Each row is a point on a landscape with many peaks, with its height.
A climber steps from a point to the highest of its 4 nearest points, and stops where none of them is higher. Distance is the straight distance between rows; heights are no part of it.
finu: [  1   7  -6  22   0  -2 -13  35 -25  16  10 -25]  height 52.9
raka: [ 20  10 -33   1   5  -8 -11  17  -5  60   6 -15]  height 83.9
Keluv: [ -1  15  26 -10   5   8 -21 -25   1  21 -11  28]  height 79.1
Zotez: [-25   5  33  17   2  -1  -7  11 -12 -10  13  -8]  height 0.6
Guge: [ -7  11  16 -12   6  16 -14 -34   6  26 -20  16]  height 70.8
mizu: [  8  35 -19   0   6 -27 -31  25  18  61  24 -27]  height 78.3
rapab: [ 18  21  -4  40  13 -21 -19  65   8  24  41 -47]  height 77.7
Ror: [-15 -32  -3  -7 -12  12  20 -32 -22 -62 -16  34]  height 58.6
dode: [-35 -45 -12 -19   1  -4  31   5  -9 -70 -14   5]  height 64.4
biki: [ 12  27 -40  -1   5 -27 -11  -9  26  68  22 -13]  height 59.2
maf: [  3  -2  26  -9  -8  -6  -4  -3  -3 -21  10  29]  height 42.3
gara: [-33  -7  26  19  10 -19  14  24  12 -44  10 -39]  height 86.4
Mori: [-27 -51  -7 -16  -4 -16  30  14   6 -67 -18 -10]  height 82.4
Mez: [ -9   5  24   1   2  10 -20  -8 -11  10   5  10]  height 57.6
Rit: [-26   4  16  32  11  -7   1  20 -23 -18  11 -35]  height 16.5
Tidop: [ 11  11 -39 -11  -3   7  -3 -17   6  60   2  -7]  height 80.1
tof: [-18 -14  20   3  -1 -28  24  29  26 -53   8 -21]  height 39.7
der: [-12   6   8  -2   1  10 -14  -9 -23  37 -13  -4]  height 63.9
Dogir: [ 13  57 -38  26   5 -29  -2 -38  45  71  23   6]  height 27.9
noro: [ 29  -1  16 -34  -8  14  -4 -23  15  -5 -10  49]  height 37.7
kazas: [-10   1   8  35  -2   2  -1  35 -30  -2  14 -38]  height 29.7
nopu: [ 13  21  14 -21   9  18  -2 -50  28  30 -28  23]  height 50.8
torez: [ 18  17  -7  26  13 -18 -19  58  -7  27  34 -34]  height 78.1
gituk: [-39 -57  -1 -23   9   0  24   5  -3 -69 -27  -4]  height 72.8
voto: [  6  31 -21  -1  15 -32 -22   7  24  67  25 -19]  height 72.2
kudag: [-27   6   6  41   0   5  11  36 -12 -20  12 -58]  height 51.7
zinif: [ 23 -12  15 -17  -6  47  -4 -54  -8 -52 -55  55]  height 49.4
zani: [ 51  -2   6 -37  -7  35  11 -44  14  -5 -39  46]  height 41.7
zeteb: [ 30 -17   3 -30 -20  22  -3 -29  -5 -20 -17  53]  height 44.8
Vezuk: [-12 -34  -5 -10 -14  -5  32  -3 -10 -59  -2  13]  height 51.2
Sez: [-50 -52   5 -26  17   2  27  -7  -5 -75 -26   5]  height 83.6
mugo: [  1   5  26  -9  -1  -1 -12 -13   3   4   2  33]  height 57.7
lop: [ 34 -11  -6 -32 -13  43   1 -50  -2 -28 -48  47]  height 48.4
zol: [ 11  10 -13  36   1  -7  -7  50 -16  20  23 -38]  height 71.3
sav: [ 12  24 -44   1  -7   8  14 -30  13  62  -4  -5]  height 76.9
gab: [ -6  14  21  -7   3  19 -17 -17  -1  29 -11  11]  height 69.6
pafu: [ 16  33 -39   3  -2 -20  -2 -13  22  66  17  -7]  height 63.0
Buzat: [ -3  15  -9  -7   3  20 -10 -31   5  54 -18   2]  height 77.0
netad: [-20 -43   2 -11  -1 -21  30  35  21 -65   0 -19]  height 42.4
raziv: [  7  23 -18  -4   7  21   5 -47  10  55 -22   2]  height 74.7
rapap: [ 19  17 -14   4   7 -26 -23  30   5  51  25 -21]  height 80.8
Betib: [ 19  -6  16 -17 -18   2   0 -10  -6 -18   2  40]  height 44.3
dom: [-32 -44  -2 -11   2  12  28 -26 -19 -73 -16  20]  height 67.6
Zer: [  3   7  -7   7  -4   6 -18  -1 -23  37  -4 -10]  height 60.2
Lateb: [ -2   3  -4  48   3   0   6  54  -9 -12  27 -58]  height 65.5
Vaf: [ 14  12   0  47   6 -10   1  69   6   1  46 -51]  height 74.3
viv: [ -1 -25  -4 -12 -18   5  20 -10 -19 -47  -6  29]  height 51.1
lak: [-26  -5  35  22   3 -17   8  19   1 -38   8 -24]  height 32.6
Zusis: [ 11  32  -5  11  13 -26 -28  45   9  50  28 -32]  height 79.7
Kuz: [ 16   7 -28   8   3  -3 -19  33 -20  41  14 -21]  height 79.0
gilo: [ 13  16  26 -27   1  10  -9 -38  23  16 -15  35]  height 47.9
dif: [-13  -8  25   1 -11 -21  11  15   5 -40  18   8]  height 21.6
sabo: [ 21 -18   1 -17 -15  18  11 -24  -8 -37 -13  50]  height 47.8
lero: [ -6 -26   8 -12 -10  31  11 -40 -22 -56 -28  43]  height 53.0

For each start below, name the point where the climber stops.
raziv | raka
sabo | Sez
dif | Keluv
zinif | Sez
Zotez | Keluv
Rit | gara
Betib | Keluv
pafu | raka

Call two points neighbours if one is among the 4 nearest of the other. Go from one point of each pair to the other, from neighbour to neighbour, staying as high as possible. Name the lowest point that can't be avoided.
raka / Sez | Betib
gara / raka | kudag
Keluv / raka | Guge
